Points on a hilly landscape, in no order, each with its height.
From any point a ball rolls to the lowest of the 2 points nearest to it. It stops when none of these is lower. Distance is the straight distance between rows; heights are no part of it.
Z_739: [  9  17 -20  31   8  27   7   0  -7  28  34   0 -26 -13 -42  -9  37 -31
 -12 -81  33   7  17 -25 -45  16   3  19]  h=27.2
Z_171: [  5 -31  20  13 -25 -35  24  14 -12  -9 -20 -72 -15   4 -31 -25  22  28
  35  11   5  -8 -37   0  10  14  52   6]  h=39.7
Z_596: [-17  56 -35 -36  -5  11 -22   1  28  -2 -28   9 -42 -32  19 -39 -39 -23
 -42  44  -5  -8  10 -15 -34  52  54 -39]  h=10.4
Z_29: [-27 -21  24  35  -3  15 -27 -26   2 -43 -12  -4  22 -18 -15  65  31  44
 -11  -3 -10  29 -26  21 -39  19 -49  15]  h=39.3
Z_138: [ -4 -97  12  13 -29  -8 -11  13   0 -82 -12   9  -3  12 -18  -2  10  12
   9 -11 -19  36  12 -10 -82 -16  13  20]  h=44.8
Z_543: [ 20  36 -23 -26 -17 -35  22 -31  46  59 -21  11   8   5  28 -27 -43 -57
  -8  40 -20 -25  50  14  68 -34  21   7]  h=62.1
Z_463: [ 16  47 -13  34 -27   5 -46   7  71  63  -1 -42  18 -12 -21  24  27 -44
   7 -33 -23 -29 -10 -15  -6 -17  -2  34]  h=54.4
Z_955: [ -3  -1  10 -17  45  34 -59 -15 -20 -34 -27 -25  28 -16  26  16 -33  -8
  31  35 -54  20  -1 -34 -21   5  -2   2]  h=84.2
Z_387: [-34 -19  25  30 -22   3  10 -25 -11  -1  -5  40 -46   1 -23  37  58  29
 -40  40 -15  26 -48  47  12  -4 -34 -36]  h=27.0
Z_568: [ -8 -12  13  -6  -4  -2 -13   5 -20  29 -30   7  35  26  50  53  40  52
  14  37 -20  36 -18  11   3  -9 -45   0]  h=53.6
Z_990: [-13 -29  11  36 -20  27 -26   8   0  -5 -35  55 -27  14  10  65  71  10
   6  29 -36  39 -52  26   8 -35 -43 -21]  h=31.0
Z_428: [-35 -39  24  14  -9  -7   2  -6  14   5   7  -6   3 -11 -31 -14  35 -17
 -36 -11 -24  35 -12  -6 -57  55  -1  36]  h=21.2
Z_812: [ -2  26  40   3  16 -30  13 -27  23  38  14   8 -58  -7 -42  11 -15  15
 -16 -21  59 -45  21 -15  52 -35   9   8]  h=44.6
Z_66: [-11 -24 -65   0  -8  18  53  45  -6 -16  13  13  23  17  38 -49 -17 -28
 -23 -24   9  10  13   8 -16  31  13   2]  h=52.7
Z_688: [-17  18  17  -8  20   9  34 -31 -11  23  19  10 -49 -13 -37   0  31  -6
 -30  11  18  11 -41  42  77  27 -55 -19]  h=38.9
Z_342: [  6 -24  19 -53 -59 -35  49 -21 -18 -27   7  -7  35  19  48  -9 -54   5
  25  23  20 -18   4  70  20 -41  42 -23]  h=75.0
Z_659: [ -6  47   2  10 -15   9 -26  -6  49  10 -11  -5 -28 -41 -46 -37 -35 -41
   3 -32 -18 -21   7   5 -43  31  70 -12]  h=36.8
Z_164: [-35  -5   4  42  43  43  32 -11  24  39 -43  45   1  27  19  56  59 -21
  12   5  38 -11 -46 -24  25  -6 -44  -2]  h=37.7
Z_294: [ 15 -12  54  19  11 -35  11   8  10  27 -34  32 -14  14  -8   6   0 -15
  21  13  47 -78 -15 -20   0 -70  23  19]  h=35.5
Z_81: [-53  20  30  -1  15   6 -36 -21  22 -29  28 -12 -60   3  11  23   9  -8
   2  24  -6   7 -10 -35  59  47   3  -9]  h=11.3
Z_52: [ -5  -4   2  48  18  39  -1  14  32  23 -45  -8  -7  21   4   6  16 -72
  33  17 -29 -26 -21 -59  -1 -12  11  12]  h=25.4
Z_462: [ 40   3 -45  15  30  34  17  22  32  49 -31 -45  20 -12 -37 -30  10 -26
  20  -2 -16   7 -18 -13  57  71  31   0]  h=45.4
Z_846: [  5  42 -10 -75 -30 -12 -11 -33  -9   5  54 -25 -14 -11  50  24 -24   8
 -24  57  39 -14  57  31  59  -4  -4 -12]  h=64.9
Z_193: [-22  58   0 -25  36  17 -38 -31 -23 -14  -4  24 -13 -41  46   1 -58   4
 -42  32   9 -27  32   0 -36  12  19  -2]  h=28.6
Z_742: [ 35  20 -31  21 -15 -17  17  37  19 -11  -5 -40  22 -16  23   3 -13   3
  14   2  42 -52  11  31   3  53  27  15]  h=56.0
Z_768: [ 15 -39  -7  19 -14 -20  49  34  -9  39 -48  54   4  57  15  20  37  24
  17  27  12   9   7 -31   6 -45 -30 -17]  h=66.7
Z_380: [  3  19 -38  32  26  19  52 -21  18   0   5  -5 -10   4 -36   5  24 -32
   3 -22  46 -10  11 -25  44  12 -18  -1]  h=44.4
Z_982: [  1  34   3 -54  12 -22  18 -41  23  40  39  11  45  11  11 -37 -64 -23
  28 -28  -5  18  53  -1  43 -21  29 -22]  h=83.1
Z_10: [ 21   0 -49 -10 -19 -10  22  33 -13  -4   3  14 -26  24  46 -21  16  -8
 -18  -2  19   7  34 -23  -7   8  -6   7]  h=55.1
Z_893: [-11 -32  -2 -23 -40  -6  23  -8 -28 -92  26  22  17  24  55   0 -36  16
   0 -26  22  30   4  35 -53  -3  20 -39]  h=49.7
Z_602: [  2 -12  11 -50  31 -13  36   6  -3  48  16 -17  83  14  20 -36 -36  27
  23   9 -16  37  36 -14  10  42   2 -10]  h=29.1
Z_384: [ 24  14 -57  30 -42  15  -6  53  10 -10  17 -52   8 -19   3   1   6   3
  -4 -53  24 -19  21  16 -11  41  14  27]  h=52.8
Z_635: [ 44  20  28  -9  12 -43  13   8   7  55  25  23 -17   7 -51   9  46  27
   2 -61  34  -2  19  -6  -3 -26 -35   2]  h=71.4
Z_719: [ 38  -1 -45 -11  32  13  14  31 -23  38 -30 -24  36  36  26   4   7  15
  26  -5  11  -4  23 -62  11 -42 -10  12]  h=59.3
Z_802: [ -3 -50 -34 -16 -31   3  23  72   0  16  29 -31  44  11  -4 -44  26  14
 -17   5 -30  27 -32  29  21  25  -7   8]  h=49.5
Z_920: [  5  33 -19  12  50  26  44 -50  24  42  -5  -2 -31 -17 -42   0  12 -42
 -12  -5  30  -1 -14  16  78  42 -12   1]  h=42.0
Z_593: [-30   1 -11  33  29  23  -5 -25 -24 -43  -3  37  10  12  -4  28  -1 -18
  10   8   1 -11 -16 -37 -12 -60 -36  -4]  h=30.9
Z_992: [  8 -16 -11 -28 -50 -32  29  22 -23 -20  58  19  -7  -5  -7 -51  -3  17
  14 -40  -8  24 -20  72  15 -15  -9 -30]  h=77.3
Z_345: [ -1  44  16 -19 -39 -52 -10 -15  23   6  33 -20   9 -34   2 -32 -38  -6
  -9 -42  -7 -27   8  58 -14   1  29  14]  h=79.0
Z_642: [-21  32  -1  -7  40  34   0 -44  -2   2  17  13 -23 -31  11  24 -73  -3
  -6  33  40 -27  42 -23  80 -29  14 -14]  h=22.4
Z_14: [-15  56 -52 -26 -32  10 -29 -12  42  10 -40 -30  -9   8  24  -2 -35 -19
 -15  57 -28  16  45 -42 -31  37  29 -38]  h=21.4
Z_587: [  9  17  28 -32  50  36 -28  -8 -20 -12 -25 -24  38 -14  -3 -22 -86  -1
  58  31 -34  -2   8 -17 -29   9  49 -20]  h=82.9
Z_575: [-32  17  -1 -25  44  -6  -3 -35   1  12  31 -35 -28   3 -32  -7   9  35
 -19 -43   6  47  33 -31   3  43  -6  -9]  h=11.0
Z_227: [ 33  -1   6  -7 -23  -3  14   3 -36 -13  -6  32 -47   7 -15  43  16  58
   5  45  45  -8  21  32  80 -41 -16 -51]  h=65.9
Z_365: [-14 -36   9  -4  22   9  -4  18 -27 -33   8  -3 -11  14 -13  12  36  53
 -16  -6  19  42 -18 -22 -24  62  -9  -5]  h=70.9
Z_795: [ -1   8 -49  51  11  42  17  17  33 -36 -19 -15  15 -20  -5 -37 -45 -73
  28   7 -10 -29 -15  -2  16  48  36 -15]  h=35.3
Z_607: [  1  39 -28 -15  13 -11   9 -11   1  14  22 -22 -53 -10 -29 -31  17  16
 -35 -51  27  15  38 -16 -36  50  27   3]  h=19.5
Z_416: [ 15  10  -9 -67 -31 -24   6 -24   0  33  -1  -3  -3   6  55  -9 -35 -18
 -24  74  11 -21  42  22  57 -28  28   7]  h=63.6
Z_559: [-21 -49  -2  24 -18  -4  10  -4 -26 -64   0  44 -21 -10  -4 -22 -11  -6
 -20 -42   7  17  -7  12 -83 -24  21  20]  h=41.9
Z_357: [-23  29 -11 -46  17 -18  14   5  27  -6  39   3 -52 -12   9 -51   4 -46
 -30  12  15  10 -15   8  21  68  26 -29]  h=22.2
Z_481: [ 19   3  69 -47   1 -50 -50  28   8  -1  19  16  19   6  31 -14 -25  11
  42  -9  -8   3  21   5   1  27  16  11]  h=49.3
Z_617: [ -3 -14  43 -48  29 -18 -14  -5 -50 -38  13   3  -7 -10 -11  -1   6  64
  23  13  15  26 -18  -9  -1  31   5 -27]  h=68.8
Z_786: [  2  48 -10  20  12  32 -30  -2  29  23  26   5 -30 -38 -17 -29  -2 -53
  -6 -30 -14  -9   1  -1   1  56   2 -10]  h=31.7
Z_438: [ -3 -19   1  69  -9  22 -44  -3  16 -18  10   6  44 -18 -35  76  43   8
  -7 -34   9  -4 -17  -6 -66  -9 -57  30]  h=36.1
Z_605: [  9  32 -12  13  23  38 -69  26   0 -34   7  -4  33 -19  48  21 -28  -7
   6   9 -26   0  13 -21 -26  43 -24  12]  h=85.0
Z_601: [  0  45 -12 -24 -15 -12 -21  22  17  24  46  -7 -20 -46   9 -48   6 -46
 -36   3 -20 -12 -18  51  12  65  -6  -1]  h=27.1
Z_771: [ 41  21 -40 -58  10  -9  17  16 -37 -14  11  -5 -41 -20  34 -15   0 -13
 -21  47  32  -2 -18  40  81  21  -4   1]  h=22.9
Z_201: [-22  -8  34 -12  -1  -8 -52  -7  20 -16   2 -18 -51   8   0   8  49  -8
  16  -4 -43  37 -45 -26  20  27   5  17]  h=17.2
Z_250: [  4   7 -14  51  23  52   7  13   7  15 -15  34   8 -25  11  32  38 -39
  -5   2  32 -33 -41 -22 -12  31 -43  14]  h=41.8
Z_673: [-13 -64  31 -21 -21 -10  -5  52 -25 -67  35  -9  61  15  24  -7 -37  26
  52   4 -17  20  -4  25 -25  16   9   0]  h=42.8
Z_523: [ 15 -36   6  18 -41 -25   0  64   1  -9   0 -11  47  29   0  16  14  62
 -12 -13  19  -7  36  18 -54  12 -12  21]  h=76.4
Z_514: [ 21 -30  50  -9  11 -22 -37  56   7   2  15  44  44   1  11  -8   5  13
  15  -8 -27  19 -18  14 -10  50 -33  28]  h=45.1
Z_891: [-42  46  -8 -40  -4  15 -33 -39  33 -11  24 -23  -3  10  31 -18 -22 -33
  -6  51 -47  31  32 -45  16  25  29 -33]  h=27.9
Z_361: [  9  -1 -42  17 -32 -34  50  -1  26  14 -32   6  -6  19  54 -21  -8 -26
 -34  19  30 -32  41   6 -24  23  20  15]  h=57.8
Z_946: [ 22   6  -5  17 -38 -24  16  -7  -4  -1 -17  -9 -52  28 -16  47  57  50
   9  15  43 -12  13 -19  62 -36 -19 -20]  h=68.3
Z_317: [ -2  -9  31  29  -9 -25 -29   5  19 -11  -2 -44  -9 -28 -30 -20 -17 -11
  13 -29 -25 -25  -9  10 -59  13  47  27]  h=42.1
Z_65: [  7  30  20  16   0 -41  39 -33   9  23  16  -4 -46 -36 -54 -11  20  18
 -27 -30  70 -31  22  39  23  26  11  13]  h=40.5
Z_710: [ -4 -58  20 -54 -34  -5  44  15 -45 -77  23   2  44  11  30  -5 -28  40
  40  15  18  32 -19  54 -37  -5  37 -54]  h=46.8
Z_204: [-19 -27   4  -8 -13   9 -22 -10 -25 -35  21  28  19 -13  14  22  24  23
 -41  30 -29  45 -26  36 -47  19 -63  -5]  h=42.2
Z_685: [  5 -38  53  24 -32 -54  47  27  17  -6 -20 -19  -1  14 -13 -23   7  -3
  40 -18  23 -41  -9  12  -8  20  56   9]  h=46.3
Z_253: [  2 -51  20  21 -39 -36 -16  29  21  23  -2  -7  49  18 -27  30  30  47
 -14 -17 -29  22   7   9 -50 -23 -34  34]  h=74.7
Z_47: [ 21  20 -42  11 -22   3  -8  18  50  78  17 -10  14   9 -10 -25  17 -42
 -15 -49 -29   2  17 -26   9  -3 -10  24]  h=52.5
Z_775: [-11 -26 -14  33   7  36  -5  -3  -2  35  10   9   3 -11 -38  21  59  -3
 -51 -47   3  39   2 -14 -71  27 -30  40]  h=26.6
Z_507: [ 38  25 -21 -12   9  -8   4  23  32  78 -26 -17  -3   4 -10 -37  10 -23
   2 -12 -13   0  13 -25  33  37  34   1]  h=49.6
Z_670: [-33  20  35   5  30  11 -37 -17   3 -11 -16  38 -62 -19  23  10 -42  -9
 -33  30  23 -50  24 -36 -22 -22  34   9]  h=33.6
Z_561: [-33   8  26  58  10   3 -36 -19  89 -15  -9   5  24   8 -14  21 -32 -75
  11  -3 -43 -19  30 -28 -53  14   4  21]  h=55.9
Z_172: [-15   3  23  28 -12 -19  20 -27  21  32   1 -20  31   2 -23 -10  18 -13
  11  -2 -31 -15 -27  -3  12 -38  -8  19]  h=80.8
Z_774: [-13  11  37  33 -60 -56  13 -12  44  -1  28 -24  19 -12  -9 -20 -12 -24
  12  -5 -23 -43  -8  37  20 -17   8  26]  h=79.9
Z_189: [  0  -1 -21  10  29  14  24   2 -50 -57  32  15 -15 -25 -38 -16  27  39
  -8 -17  25  21 -26  26 -27  32 -24 -30]  h=72.9
Z_459: [  3 -19 -10 -14   5   3   2  38 -17  38 -26  23   4  73  41  27  51  35
  -8   0 -13  43  16 -53  -4  -2 -42   8]  h=64.1
Z_531: [ 11  14 -16   3   0  23  -7   4 -21  25  12  34 -55 -29  -5 -22  41 -28
 -45 -13  -9   6 -34   4 -24  11 -37  30]  h=38.7
Z_865: [  3  14  14   2  20   0   3 -21 -32   9  50  27 -26 -17 -68 -19   9  14
  -6 -37  -5  23 -30  22  32 -58 -53 -17]  h=66.9
Z_223: [-11 -23 -23  46  11  40 -14  20  21  20 -41 -57  30  18   8  24  10 -23
  10  11 -41  -4 -19 -41 -27  -9  -2  30]  h=30.8
Z_620: [ 36  17   7   8  21  -9 -29  17   6  17  -5 -22  48  35  13  53  13  43
  43 -15   7 -10   8 -41  20 -24 -33  15]  h=56.3
Z_214: [-53  28  19   0  25  30 -30 -52  14  -1  -7 -31 -44  -7   8  52 -32  15
 -15  33  10  -8  17 -34  56   1  24 -14]  h=17.1
Z_888: [  6  49  18 -17   6  20 -55 -23  10  31 -62 -34 -28 -24  -7  18 -32  12
  -5  44 -32 -16   2 -28   3  -6  51 -13]  h=59.4
Z_42: [ 21   1 -23  -1  24  23  -9  21 -11  48 -53 -37  45  -2   1  -4 -44  21
 -17  11 -40  -7  21 -20 -73  -8  19  14]  h=79.3
Z_810: [ 13 -20  11 -35 -51 -10  13   7 -42 -41  24  27 -47  -7  15  29 -39  40
  14  40  74 -29  16  55  68 -48  23 -35]  h=63.5
Z_811: [ 20  26 -12 -39 -32 -33   7  -9 -13 -23  47 -16 -14 -37   1 -38 -32   0
   3 -48  10 -17  -9  69  42 -18  10  -1]  h=78.2
Z_513: [  7 -16  13 -22 -51 -37  24   7   4 -64  14  12 -43   3  37   8 -28   5
   5  12  61 -40  -6  67  60   2  26 -19]  h=61.6
Z_332: [-16  29  -2   0  25  24   7 -29 -30 -24   9  36 -14 -15  16  -4 -26 -16
  -6  22  12 -23   0 -10  33 -44 -15  -6]  h=27.3
Z_467: [ 20 -64  14 -20 -16  -8 -62 -11   8  -5 -31 -33  -5  -9 -10  29  50  40
   0 -28 -48  77 -11 -18 -22 -22 -25  41]  h=49.4
Z_128: [ 19 -53 -53   6 -28  -1  54  43 -19 -15  14 -13  56  46 -12 -31 -20  21
  41 -25  -8  23  11  -9  17 -57   4  -9]  h=71.5
Z_707: [-38  -9 -22  18 -41 -23  40 -24   8 -71  25  16  -9  43  30   5 -21   6
   5 -58  39   4  36   3 -38 -28  18 -17]  h=51.6
Z_236: [ 23 -25 -33   4 -10 -18  52   1  -3 -26   8 -17  38   4  11 -37 -26 -16
  39 -26  16  -9   1  27  38 -23  19   3]  h=72.8
Z_816: [  9  39  21  14   7  11 -67 -18  45  40 -56 -36 -15  -6 -26  38  12 -15
  16  -3 -27 -16   1 -43 -21 -10  23  14]  h=56.7
Z_48: [  9 -26  41 -23  25 -11 -42   5 -19  11 -27 -23 -35   0 -12 -40   6  -6
  22   4 -42  24 -45 -39  -1  10  38  17]  h=24.1
Z_539: [ -6 -53  31 -26 -10 -22 -22 -19 -11  14 -43 -14  14   6   4  36  30  37
   1  20 -58  45 -33   6  -5 -19 -29  21]  h=51.1
Z_676: [ 50  40 -10  -8   0 -28 -23  20 -17  22  40  37   7   3 -19  22  17  21
  -4 -62  22 -11  23  16  -5 -50 -68  -1]  h=69.7
Z_350: [ 14 -20  20  22 -21 -16  23  31 -10 -44 -33  39 -22  37  28  -2  -9 -16
  44  13  28 -51   1 -18   6 -59  19   0]  h=26.9
Z_413: [ 25  34 -31  30  38  42  15   2  26  15 -51   9   4 -23 -27 -15 -21 -55
  22  18  10 -31  -5 -15  41  53  37 -17]  h=40.1
Z_830: [ 12 -58 -27   8 -21  32 -33  14 -38 -36   3  22  44  -6  -7  28  14  43
 -28  16 -42  60   5  20 -46 -36 -50   1]  h=44.7
Z_196: [ 31 -18  21  20 -21 -16 -11  43  12  44  22  25  19  17 -57  25  61  46
  -4 -60   2  26   4  11 -10   0 -42  -1]  h=73.1
Z_652: [ 35  22 -28 -10   4   6   7  -2 -60 -16  40  38  -8 -18 -23  -9 -15  17
 -16 -42   6  11   4  41 -20 -73 -50 -19]  h=68.2
Z_13: [ -3 -17 -31  50 -36  29  39   3 -13 -12  27  17   6 -11 -35   1  48  -4
  -4   9 -19  29 -44  53  56  -6 -58 -50]  h=44.2
Z_73: [  3 -29   9  49 -12  10  13  39   7 -27 -27  14 -34  37  12  -4  15 -61
  43   2   6 -42 -11 -53 -38 -25  14  18]  h=16.5
Z_280: [ 23  12 -23 -16 -32   0   1  10 -49 -26  14  31 -24 -23  19  -8  17  11
 -15  39  13 -19 -28  54  31 -10 -35 -19]  h=29.3
Z_560: [-23  20   2  51  19 -14 -19 -37  67  10  -2 -15  51  18 -15  46 -15 -33
   7  -3  -8 -43  23 -38 -55 -46  -8   9]  h=57.3
Z_570: [  2   5  29   3  11 -47  16 -25  25  11  -9   4  -3   6 -14   9 -48  -5
   6   2  57 -68  29 -14  35 -67  37   2]  h=40.8
Z_922: [-33  20  14  -7  15 -11   6 -68   3  43 -11 -34  15 -22 -25 -13 -19   7
 -19  21 -46  10  -3  -5  18 -19  25 -10]  h=81.7
Z_842: [-14  41 -33 -24   9  34 -38 -33 -41 -11   8 -34 -83 -22  11  22  -6  21
 -46  26   2  -6   0  -5  28 -34 -11   4]  h=63.7
Z_872: [-14  19   3 -45  39  -8  19 -45 -14  23  32 -33  43  27  -5   8  -3  51
  25  -9   6  51  46 -29  28  47 -16 -29]  h=19.9
Z_306: [ 22  34 -28  14  75  27  14 -18  26  29 -36  15  -3   4 -42  -4 -18 -36
  21  -9  39 -23  15 -53  32  -3  18 -25]  h=44.9
Z_137: [ 21  40 -29 -56  -2  11  14 -40  12  19  -3   0  52 -13  21 -27 -92 -16
  27 -47 -11   5  53  22  -5 -23  65 -32]  h=82.4
Z_303: [ -6   3  45 -22  13   0 -48 -30 -15  10  14  21 -40 -17 -43  43  26  35
  -1 -21 -31  33 -46  34  40 -45 -47   4]  h=65.8
Z_693: [  4  25 -27 -33  15   4 -17  24 -31 -16 -21   5 -14 -17  63 -27 -40 -10
 -31  15   3 -12   5   8 -71  37  41  -7]  h=21.6
Z_347: [-14 -19  12 -15 -12 -23  45 -21  13 -21  -4 -28  30  -7  21 -32 -73 -30
  31   5  -8 -34  -4  34  23 -25  64 -20]  h=73.9
Z_662: [ 33 -31   4  61 -27   9  -2  39 -24   7 -19  50  -7   7 -21  26  67  11
   6  18  -2  -6 -31  14   8 -45 -33 -47]  h=36.3
Z_182: [  8  15   0  11 -14 -43  29 -21  54  53 -40   4  16  13  18 -13  -3 -38
 -23  38   2 -39  35  12  26  20  18  10]  h=60.2
Z_364: [ 14 -31 -18 -33  29  28  -9  29 -37  63 -37 -23  20  43  21  -9  18  42
   2   2 -19  52  -7 -57  -5 -10  -5  19]  h=61.9
Z_181: [-24  27   4  40  29 -16   6 -65  31   9  -5  -8  37   7 -23  54 -16   7
 -10   7  35 -57   7 -15  -6 -75 -22   5]  h=58.6
Z_258: [ 19  36 -24 -17  23  21 -44 -15 -35   9 -28 -28 -46  -7  18  -7   0  12
  -8   5  -3  -4   7 -55   2 -26  25   1]  h=62.2
Z_839: [-30 -26  57  23 -11  -6  -6 -23  -8  -1 -23  47 -68  -7 -11  16  60   4
 -51  36  10  -1 -43   9 -24   9 -13  11]  h=21.7
Z_801: [ 10  25  -7  -3  22  27 -63  15  -8   4  10  -1  26 -28  18  32  19  27
 -12 -31 -14  13  -2   9 -25  38 -50  31]  h=85.7
Z_152: [-20 -22  34 -14 -19 -36  38  -7 -23  -2  -8  41 -51   3   7 -39  20   2
 -44  32  25 -10 -21  19 -27  -9  13  -1]  h=28.8
Z_300: [-33  24  23  21  -3 -32 -25 -16  58 -12  31   3  24  13  11  -5 -40 -43
  20 -16 -33  -2  52 -16 -19   0  20  12]  h=54.6
Z_286: [ 18 -46   8  10 -27 -20 -52  14  -1 -42   9 -24 -21  13 -30   7  29  11
  16 -35 -24  34   6 -32 -29 -42   4  38]  h=47.4
Z_96: [  2   5 -11  50 -14  42  -7  46   2   7 -13   9  19 -17  21   2  16 -42
 -29   7   1 -28 -10   1 -53  55 -13  35]  h=46.0
Z_457: [-31  -9  26  18  30  -3   8 -24 -11 -46 -11  42 -51  -5  11 -19 -23 -22
 -21  -8  27 -20  13 -16 -70  16  29  21]  h=38.2
Z_988: [  2  11 -11 -34  10  10   0 -10   1  12 -16 -23  55   6  15 -21 -72   6
  11   3 -18   4  48   9 -60  10  41  -8]  h=81.2
Z_454: [ -1  19  21 -68  -8 -17 -16 -15 -29 -14  37 -22   7  -9  30   5  -2  40
   4  39  19  -4  14  15  11  22  16 -21]  h=66.6
Z_469: [-19 -50  57  11  29   2  -2 -22  -5 -11 -26  42 -34 -17 -29 -10  43 -26
 -29   8  -9  37 -54  -9 -39  47  -4  30]  h=14.5
Z_931: [-19 -32 -23  17 -40  14  39  19  17 -12  28 -20  38  13  -4 -20  26  -6
   7  21 -39  23 -43  21  57  20 -38 -14]  h=46.6
Z_953: [  2 -30  23  -6  24  -5  12   1 -27  17 -34 -62  13   0 -10 -32  -9   8
  31  40 -29   8 -53 -13  27   6  37  -6]  h=32.1
Z_58: [  4 -37   3 -56 -72 -50  29  24 -14 -13  35   0  30  17  27 -36  -4  13
  18  30  -9  11 -16  51   9 -12  21 -21]  h=76.2
Z_388: [  6  -1 -19  36  -4  61  19   6 -28  64 -13  34 -28 -18 -20  22  71 -30
 -27 -24  13  -7 -49   1 -22   0 -48   9]  h=42.4
Z_578: [-14  -8 -23  59   7  31 -35 -14  21 -36  23  20  12 -12 -33  31  31 -52
   3 -33  -9  -9 -27 -23 -49 -54 -31  25]  h=33.7
Z_517: [ 24  -6 -30  -4  36  33   1  54 -25  43  -6 -12  65 -23   2 -34 -30  18
 -29 -16 -14  -2  -3  18 -40  16  -7  27]  h=77.0
Z_231: [-17   1 -24  38  29  52  17 -12 -11 -11 -27  54 -19  37  13  51  41 -13
  11  15  16  -3 -31 -51  21 -61 -62 -24]  h=34.3
Z_127: [-27  37   0 -34  18  22 -49 -52 -28  10   5 -41 -47 -13 -14  26  17  29
  -9 -12 -30  31 -21   1  34 -31 -23  11]  h=64.8
Z_788: [-16 -32  42 -19  57  20 -14  15 -15  14 -13  36  35  -1  12 -14  -1  -1
  10  13 -36  37 -49 -15   1  54 -27  16]  h=41.2
Z_822: [  1 -55  -8  -9  -8 -14  69  28 -20  -1  -9  36  39  68   3 -31  11  25
  21   9  10  33  28 -20  -5 -28 -10 -24]  h=69.4
Z_970: [  0   2  23 -18  59  20  11  18 -11  27   1  20  64   2  20 -30 -33 -13
  41   2 -23  14 -11 -26  21   3  -7 -15]  h=36.4
Z_247: [ 26 -19 -13  52  -8  11  30  20 -16 -25  27  40  -3  15 -64   5  44  11
  28  -9   4  10 -19  32  23 -45 -19 -62]  h=41.0
Z_828: [-19 -68  -3  -1 -13  23 -18  70  -9 -56  14 -41  55  32  -7  13 -11  35
  12   4 -42  33   8   2 -22  14  -7  21]  h=39.2
Z_242: [-48  -2  13  28  -5 -18   5 -27  26 -53  38  14  21   8   0   6 -24  -4
   2 -49  12   8  51 -11 -55  -8  -9  11]  h=53.1
Z_83: [-32  15  29   5  12   3 -31 -74 -16  -8   8   4  21  -8   4  61 -20  34
 -16  25   6 -11  30  -1 -18 -82 -27  15]  h=59.9
Z_330: [  3 -16  42  31 -15 -53  27   7  16 -20 -23 -38  20   9 -25   8 -25  13
  24 -29  13 -50   9  12 -60 -24  49  24]  h=47.2
Z_541: [-34  19 -31   7  10  28  -1  -7  32 -28   4 -12 -20  -7   9 -39 -40 -60
  17  18 -44   5   3 -13  28  23  39 -28]  h=31.6
Z_925: [ 22   0 -22  15  28  24  18  21 -44 -10  -7  -1  29 -27   7 -10  -8  38
  -7   6  17  -8 -10   5 -25   9 -14   2]  h=75.1
Z_398: [ -5  24   7 -45  22 -15  36 -58 -12  29  30   2  10 -14  -7 -44 -41 -19
  -8  20 -11  13  19   6  59 -19  11 -14]  h=82.6
Z_31: [ 14  43 -13 -50  16  -7 -10   2  13  16 -11  -8 -75 -12  22 -23  -2 -20
 -23  31  27 -20  16  -1  71  46  28 -12]  h=15.1
Z_277: [ 38  15 -14  -4 -10 -24  20  13  -5 -59  -8 -14  -5 -21  34  11 -29  14
  20 -18  61 -46  -5  64  43  52  47  -7]  h=59.2
Z_804: [  6  27  -6 -32  17  18   4  -6 -52   6  21  30 -47 -31   1 -21  20   4
 -50  13   6  18 -38  41  11  19 -66 -14]  h=34.8
Z_402: [ 19 -10  62 -18  23 -26 -44  22   2 -11 -13   8  18  27  22  34  -2   6
  57  14 -27  -2   3 -47   5 -14  -9  25]  h=53.0
Z_216: [ -5 -25 -33  12   2  58 -20  64 -10 -14 -14 -48  52  16  25  11   0   7
  10   7 -44  10 -13 -10   1   9 -17  25]  h=35.4
Z_309: [-11  -6 -39  33 -16  34   9  58  33  -7   6 -26  18  15  16 -13 -16 -26
 -10 -35  -8 -12  31 -17 -46  42  20  15]  h=49.9
Z_790: [ 18  -5 -34 -30 -26 -25  33 -41 -18  10 -10 -43 -16  32   2  22  34  50
  -5  41  26  19  14   5  78   1 -13 -14]  h=70.3
Z_762: [ -3   4  36  -2 -17 -36  46  -2 -10  23  11  49 -42 -17 -27 -31  23 -21
 -30 -39  48 -28  -2  43 -30  24  12  16]  h=35.2

Call two points neighbours if one is among the 2 nearest of the other. Go from one point of each pair to the other, from neighbour to neighbour, staying as low as possible. Name the highest point that can't be avoided.
Z_469 / Z_575 => Z_739
Z_250 / Z_596 => Z_306
Z_81 / Z_31 => Z_388
Z_73 / Z_575 => Z_812

Where does a ball stop that starts at each point below?
Z_181 => Z_73
Z_204 => Z_81
Z_719 => Z_575
Z_888 => Z_596
Z_253 => Z_596
Z_568 => Z_596
